The views of a scene show one set of named points, each view turned or mirrored, shifted and resized as a whole, with a little noise and some points left out.

Scene 1
View 1
q802: [  3  28  -5  19  16  18   4  23  12  -2 -11 -19  22  18]
q91: [-22  13   7  11  14   7 -49  -2  18  11  -6  16  48   2]
q294: [-5 19  6  8  3 13 -9 19  6  4 -9  0 32  8]
q844: [-22   0  21   2   0  20 -20   2   1  20   3   8  12  -5]
q678: [ -9  12   8  22  21  25 -10  10  13  12  -3 -17  33  -2]
q39: [ -4  15   0  -6  12  14 -43  -9  19  15   6  22 -27  28]
q54: [-13  13  12  29  18  26   5  25   8   6 -11 -33  61 -15]
q637: [  4  31   2   9 -10  21  28  31  -5  -4 -13 -13   8  17]
q529: [ -1  29  -5  11  14  10 -22  13  17  -2  -9   2  16  25]
q665: [  5  29  -6   9  17  17  -8  11  16   3   0  -8 -11  28]
q661: [ 13  37  -3 -17 -29  15  18  22  -8  -6  -4  23 -45  43]
q971: [ 13  35  -9  11   9  19  14  26  11  -7  -6 -17  -4  27]
q257: [ -8  13   7  25  25  21 -10  13  18   9  -5 -20  44  -3]
q797: [ -2  27   3   1  -8  10  -7  18   3  -3 -10  11  24  18]
View 2
q678: [ -3  -1   1  21  -6   6 -16  -6   3  15  25   5   2 -21]
q257: [ -3  -2  -2  21  -4   8 -23  -3   3  12  23   4   3 -20]
q91: [ -9 -12 -17  28  12  14 -18  -6   4  15  21  20   0  -8]
q54: [  2  -6   1  26   0   8 -27  -1   9  16  28   2   3 -18]
q529: [-13  -2  -2  12  -4  14  -9  -4 -11  -1  17  15  -1  -9]
q665: [-14   2   2   8 -11  11   2  -8 -14   0  15  15  -1 -18]
q637: [-12   5  25   5 -18  17   3  -3  -9   3  14  11  -6  -2]
q294: [ -6  -3   8  17  -4  14 -13  -2   1  11  20   9  -2  -6]
q971: [-11   8  14   4 -18  12  -3  -2 -16  -4  16   6  -2 -14]
q39: [-20  -4 -16  14  -2  12  17 -16 -13   9   6  33  -4 -16]
q844: [ -6  -4   1  22  -4  10   2 -12   8  26  17  20  -3 -14]
q802: [ -6   4   7  11 -11  12 -15  -2  -6  -1  20   4   2 -16]
View 3
q39: [-14 -24 -10 -19   6  -3  -2  -5  17  23  10  -3   0   5]
q257: [-18  -3 -10   5  41  -4  -6  -5 -11  -5   4  32 -21   3]
q529: [-12 -11  -1  -2  15   6 -11  -2   1   1   4  16 -10  11]
q971: [-12   4  19 -13   4   3 -17 -12  -9  -6  -4  18 -13   9]
q54: [-20  -2 -13  10  47  -9  -5  -3 -16  -9   6  32 -19  -7]
q844: [-20 -12 -13   0  24 -23   0   0  -1   4  10   9  -5 -15]
q665: [-14  -5   5 -14   9   2 -10 -14   1   6   1  12 -11   9]
q797: [ -9 -15  -4   2   6  -4  -9   9   3   1   7   5   1   2]
q294: [-14  -5   1   8  23  -6 -10   3  -8  -9   3  20  -8   0]
q91: [-11 -23 -27  14  38   0   0  10   4   5  13  23  -9   4]
q802: [-12   3   4  -2  22   1 -12 -10 -12  -8  -2  26 -17  10]
q678: [-19  -1  -8   0  37  -9  -5  -9 -10   0   5  26 -18  -1]
q661: [ -9  -3  28 -17 -27 -11 -17   1   1  -3   1 -10   8  -1]
View 4
q971: [-30 -19 -17  35  22  -2 -28  23   5 -18  -3 -24   4 -23]
q665: [-25  -7  -5  27  27  -5 -35  15 -12 -24 -18 -25 -15 -23]
q294: [-26   8  -1  12  17  -6 -13  30  -1  -8 -14  -8 -12  18]
q661: [-13 -45  19  44  50  39 -29  14  21 -11 -16   3  -7 -50]
q529: [-23   9   3  16  16 -12 -29  29  -9 -18 -25 -14 -12 -13]
q797: [-18   1  23  11  29   8 -20  28  -5 -12 -32  -1 -23 -11]
q637: [-33 -26 -17  32  24   5 -15  15  21  -9   6 -11   6  -2]
q91: [-19  36  17 -10  11 -21 -15  34 -26 -11 -40 -11 -33  28]
q802: [-33   0 -20  19   8 -15 -22  25  -1 -14  -3 -25   1   0]
q678: [-30   9 -22   6  19 -22 -16  16 -18 -16 -13 -23 -19  29]
q844: [-25  -9 -13  11  36   1  -6   8 -10 -15 -10  -7 -27  31]

In a view up to two points have been moved. Name them for each view, in the order of its rows, or write -.
view 1: q54, q797
view 2: q637
view 3: -
view 4: q844
